A landscape with many valleys, sampled at points; each row gives a point and its height.
A ball rolls from a point to the lowest of its 2 nearest points, and stops where none of them is lower. Distance is the straight distance between rows; heights are no part of it.
<978> height 493: [-18 -18  -7  13  -8 -12  13  -4  10  -1  -2 -25  12   6  -4  21  15   4
   3  14]
<244> height 207: [  1   5   8  12 -14  -4 -22  -4  25   8   1  -1  22  -4  22  14  -6   7
  18   5]
<370> height 568: [  1  13   1  22  -4  -8  -7  18   6  -9  -6 -18  13  11   9   8 -17 -20
  -3  20]
<805> height 22: [ -9  10 -27   3  -3  36  -4   4   6   9  -7   4   9  10   4  10 -10 -14
   0   1]
<792> height 376: [  8  -4   9 -16   7  19   0 -11   3   2 -11  16  -3  15  13 -12  -8 -28
  -8   5]
<796> height 164: [ -6   1 -16  14  -2   1  14  13 -10  -7  15 -23  -5   2 -11   1  12 -29
  -9 -11]
<235> height 382: [  2  -9 -13  -2  -1  -4  18  -9 -13 -21  -7  -8 -19 -16 -19 -19  26   5
  -1  -7]
<401> height 523: [ 10  -9  -2  10  23   0   3  10   0  -3  13  19 -17   4   5 -14  10   3
  -1 -26]
<26> height 356: [ -5  10  10 -24  -6  -2   2 -15 -10  19   9  12  -4 -22 -15  -7  -8   6
  -7 -16]
<892> height 406: [ -5 -10 -11  14  22 -15   7 -13  16 -11  -4  17   7 -13   1  11 -10 -22
  -6  -6]
<641> height 591: [  1   6   3  -7  -4  -1  -7   0  11  20   3 -13   8 -10  -2  18  14  16
  21 -19]
<493> height 513: [ -3 -17  17  -4  -8  -5   1 -12  10   1  32   0   0   2   8   9  12  -2
   7 -23]
<994> height 233: [-11 -14   7  19   2   9  13   9  -4 -14  26 -19   2  -1  -7   6  17  -6
  -4 -10]
<465> height 491: [-13  -8   7  11  -3 -19   8   0  -5  23  11   0  18   2   0  10 -26 -19
 -20  -2]
<531> height 459: [  4   7   6 -24   7 -36   0 -10  -2  10   1   2 -11 -14  -8   8   4 -19
  13 -26]
<341> height 337: [ -4  -3   5 -28 -14  10   5 -23  -3  12   6   9   2 -11  -4 -16  15  -1
  -2 -18]
<582> height 213: [  8  -8   5  11 -19   0  -5  -8  13  11  -9  10  12  -4  12 -16 -23  -8
 -14   7]
<931> height 489: [  9  -2   7   2 -11   7  -3  38 -12  12 -13  -4 -11  29   6   6 -16  29
   3  13]
<630> height 375: [ -8   8  20 -11  -6   4   8  -6 -14  14   8 -12  -1 -14 -15   3 -12  14
 -12  -5]
<654> height 457: [-11  19  17  -2   3  15 -12  -4   5   0  -3 -22  10  10   7  15  -6  -7
  10  21]
<446> height 169: [  5 -25   9  16 -22   2  -2  -4   5   2 -17   1  11   8  15 -26  -5  -8
 -20  24]
<907> height 153: [ 19  20  13 -17 -20  -5  -8   1  -3   9   2   1  -2   0   5 -27 -15   0
  -8   7]
<40> height 201: [  1   0  -4  -6  -9 -15   5 -20  10 -20 -13   0  -6 -42 -18   2  -6  -3
   5 -16]
<487> height 518: [  0   0   6  -8   1 -11 -12  -4   5  14  -4   2   7  11   9   2   5  36
  11  13]
<37> height 426: [  0   6  -5   3  11 -16   8  27 -29   1  15   4 -17  19  -1  -1 -13   2
 -10   5]
<288> height 397: [ -6  11  27 -26 -14   7  -5 -12  -9   0  20  -9   0  -3  -1  -7   5  12
   3   8]
<605> height 299: [ -2 -21  14  22 -14   9  -2  11  -4 -14 -10  -2  11  22  11 -12  -8  -2
 -14  35]
<669> height 368: [ 11 -13  17 -10   4  21 -10 -14  14  14  -6   5   1  -5  13  -4  11  15
  13  -7]
<706> height 449: [  5  -3  -3 -14   5 -50   7 -11   1   2   1   9 -10 -16   0   2  -5 -11
  -6  -7]
<860> height 222: [ -3   5  -3  -1 -15  36 -10  -4   8  10  -3  -1   9   3  13  -7  -2 -10
  -2   8]
<746> height 519: [  1   2   4  22   2  17  -9  11  14   8  -8 -17  18   6   9  18 -12 -17
   4   8]
<645> height 144: [ 14   7 -11   5 -25 -22   2  -8  20   0   2 -10   1 -31  -8  -2 -13   1
   1 -10]
<878> height 184: [ -4  17 -38  -2 -18 -12   5   5   7  11  -7 -18   6   5  -3  -7  12  -8
   0   4]
<199> height 16: [  4   2 -17  10 -14   2  14  17   1   5  -5 -27   5  12  -5  -2  11 -21
 -10   8]
<759> height 340: [-18  18 -23 -27  -1 -14   5 -13 -24  -9  -5   8  -4 -22 -25  -2   4 -18
   3   1]
<231> height 190: [  7 -15 -16  10  -4  17   5  15   1   2  -5  -6   3  24   9  -9  17  -5
  -5  12]
<813> height 327: [  5  -3  25 -10  10  17  -6 -20   9   4  -9   2   0   5  13   0   1 -12
   5   3]
<637> height 606: [  7  19   5  -2  13  12  -9  14  -2   0 -11 -17  -1  -4  -6  18   6  17
  24 -17]
<977> height 258: [ -7   4 -40  -3 -11 -18  10  -3   5 -15 -11 -17  -3  -7 -10  -5  17 -14
  -6   9]
<872> height 275: [  7  -7  13   0  27  -5  10  -4 -12 -11 -15  21 -11 -14 -15   2 -23  -3
 -12 -17]
<471> height 423: [ 26  -7   1   3   8  19   6  14  -4   2 -27 -13 -15   5  -7 -10   5  17
   0   0]
<479> height 418: [-25   2 -13  10  -8   8   2   3  -7  11   9  -3  15  12  -3  11  -7   4
 -10  17]
<673> height 446: [-11  10 -18   6  -1 -25   3  21 -16   5  30   0 -11  12   5 -11   6   5
  -7   0]
<774> height 650: [ 25   5 -14  24   6 -10  -7  23   9   8 -10   4  -2  -5   3  -1 -10  15
   1 -11]
<449> height 308: [ -4  -3   3 -17 -19  26  -1 -22  11   5  12  -1   6  -4  12 -17  20 -11
   3   2]
<11> height 369: [-19  -5  -9   8 -21  18  -2  16 -16  -4   2  -1   7  33   4  -4 -11   2
 -13  35]
<346> height 455: [-23  -1  -1 -15   2  16   2  -5 -14   6  -3   4   6  15  -8  15  -8  13
  -7  22]
<8> height 666: [ 11   0 -15  23  10 -34   2   6  15 -14  -4   6  -4 -14   1  -2  -4  14
  -2  -3]
<616> height 36: [ -5  -9   2   4 -18   2  -4 -21  26   8 -10   4  16  -8  13  -1  -7   3
   2  13]
<607> height 398: [ 19  -3  -2   3   9  -1  11   9  -6 -13  -9 -17 -16 -12 -14 -11  23  14
  11 -14]
<782> height 463: [ -1  -3  -6 -11  -6  10   9 -11 -11 -18   9  12  -6  -8  -6 -25  -9 -14
 -23  14]
<830> height 496: [ -1 -15   7   4 -14  -4   4  -4  -3   4  24   2   2   2  10 -18   8  -1
 -11  -3]
<147> height 529: [  2 -10  -4   0  23  28  -3   8  -6   2 -23  13  -6  14   3  24  -5  21
  10   0]
<175> height 279: [ -2 -10  15  11  15  21   8  -5  -3 -27   4  -3  -5  -9  -7   3  13 -10
   3 -11]
<106> height 269: [ 16 -21  -9  22  -4  18  -3  10   5 -12  -1   3   1  13  19 -24  22  13
  -1  14]
<578> height 458: [-19  -6 -10   2 -12  -5  -2  -3   7  10   1 -10  22  20  12   9   7  -7
  -1  28]
<633> height 401: [  1 -10  -2   3  17  -8  19  15 -20 -10  -5   1 -18  14 -11   4 -11 -16
 -18   3]
<397> height 422: [ -4  16  23 -14  -6  24 -15  -3  -3  -4  -1  -9   0  11  11  -8  -2  13
  12  24]
<762> height 288: [ 10 -14  14  19 -14  12 -10  12  -2  -5   4  -2   2  11  14 -22  12  33
  -1  12]
<382> height 490: [-11  10  -8   8   5  23  -4   3   2  -5  18  10   5  -9  -6   1   9   8
   5 -20]
<172> height 532: [ 13  15  24 -15  11  -6  -7   4   0   8  -1  -1  -6  10   5  -1   5  27
  15   1]
<90> height 467: [  4   8   9 -25   0  -9  -2 -16   4  -7  -8  -2  -6  -4  -5   5  15 -20
  22 -11]
<803> height 224: [-22  12 -33  -6   2  13  -3   4  -5  10  -4  23   2   6  -8  14 -19 -15
  -5  -2]
<299> height 408: [ -3  -3  17   1   1  30  -6 -17   8  15 -12  -5  11 -10   0  11  -2  24
   6   2]
<302> height 234: [ -8  -6  -6  -1  10 -10  11 -18  -3 -12 -13  16  -3 -33 -26   4  -9  -2
 -10 -14]
<46> height 594: [ 16  14   5  10   1  -2  -1  11   0 -14  -6 -12  -4   4   4  -5  -6  -7
  -1   9]
<543> height 579: [ -4  -6   6  -7  21   3  -2  -4   4  13  -1   8   4  -1  -3  21  18   4
  21 -29]
<557> height 456: [ 27 -11   4   5   3  16  -1  30  -8  16 -16  -1 -13  21  10   0   1  24
   3  -2]
<316> height 497: [  1 -19  12  -3   7 -21  -1  -7  19   4  11  -6   4  12  13  21  19  -3
  20  -7]
<697> height 620: [  8  24  -4  -8  10  -4  -2  17  -7  15  -9 -14  -6   4 -10  10  -2  -2
  10 -14]
<251> height 517: [-19 -18   1   3   2 -12  16  -6 -14  16  10   1   3  -7 -15   4 -10  -8
 -23   0]
<294> height 228: [ 23   1  27   1 -12   6 -13   8  -8   4  -6   4  -3  15  12 -24 -10  19
  -5  13]
<88> height 454: [  1  -9  14   7  -1 -15   4 -12  16  15   6  -3  15 -11   5  19 -13 -23
  -4 -10]
<688> height 479: [  5  -2  10  -1 -12  -4   5  -5 -14 -18  22   5  -5 -10  -4 -31  -4  10
 -17  13]
<100> height 610: [ 30  22   3   0   9   7 -15  16   5  -6  -8  -2  -6  10  15  -9   5 -10
  14  -6]
<1009> height 411: [ 12  -2  32 -24 -16 -19  -3 -13   2   2  21  -5  -6  -9   2  -7   1   9
   3  -4]
<136> height 334: [-13   4 -12  21   7   3 -15   7  12 -18  16  10  12  13  18  12   1  -4
   9  14]
<474> height 632: [ 15  20  -8  -1   4  -5   1  14  -1   9  -2   0  -8 -13 -10 -10 -10   4
  -1 -23]
<20> height 681: [ -8  14   3  -2  22 -20  -1   3 -16 -22   0  -1 -11  -6 -12   9   0  20
   2  12]
<97> height 509: [  7  13  -8   6  18  17  -9  16  -7 -10  11  15 -12  -1   1  -8  13   2
  14 -33]
<789> height 314: [ -7 -10   2   7  23  28   4  -1  -9 -22 -10  10  -9 -17 -22   4   8  18
   4 -17]
<183> height 309: [-29  23 -31 -13  -3  -6   2  -2 -17   5   5  14   3 -15 -24   7 -11  -8
 -10  -3]
<511> height 53: [  8  25  -3  -6 -26 -16  -8  -1  15   8  11  -5   6 -14   3 -14 -11  -5
   7  -3]
<417> height 468: [-16  10 -12  -7  -2  -5   2   5  -9   2  28   6  -6  -5  -7  -4  11  -1
   3 -21]
<804> height 339: [  9 -13  -1  10  22  -3   7   1  -1  -4 -21  15  -2   3  -2   6 -23 -12
 -17   0]
<25> height 488: [-12  -1   7  -2  12   6  -5   7  -8  12 -13   4   3  17  -2  22 -12  32
   4  16]
<13> height 289: [ -9  11   2   1  -2 -14 -20  -1  17 -10  20   1  14  10  19  20   8  10
  24  13]
<159> height 428: [ -5  -6 -19 -14  -1  21   7  -4  -9  -4 -10  22  -4   8   1 -14  -8 -23
 -19   4]
<36> height 435: [ -3  -7 -11   2   2 -38   6  -6  10 -15   8   3   1 -11   5   7   2 -28
  -5  -1]
<649> height 480: [ -3  -5   4 -19  -4  -7  -6 -24  26  -2   3  -6   2   5  13  15  14 -21
  20   1]
<418> height 427: [  9 -14  35  -3  -2 -20   3 -18  14  -2   4  -6   1 -10   3  12  -8  -7
   3  -2]
<799> height 675: [  5   1  -7  19  21 -20   3   8  -6 -27  -8   9 -13  -6 -12   2  -9  23
  -7  11]
<933> height 562: [ -7 -14 -13   4  31  11  -3  -8   0   2 -13  20   1   4   0  19   9   4
   9 -13]
<404> height 363: [ -8  -2 -20 -15   7 -12  12  -5 -19  -5 -11   8 -18  -8 -22 -14  17  -8
  -7  -7]

Where does a ball stop that starts at each point below?
<417> | <511>
<8> | <479>
<706> | <511>
<471> | <805>
<251> | <805>
<543> | <479>
<493> | <813>
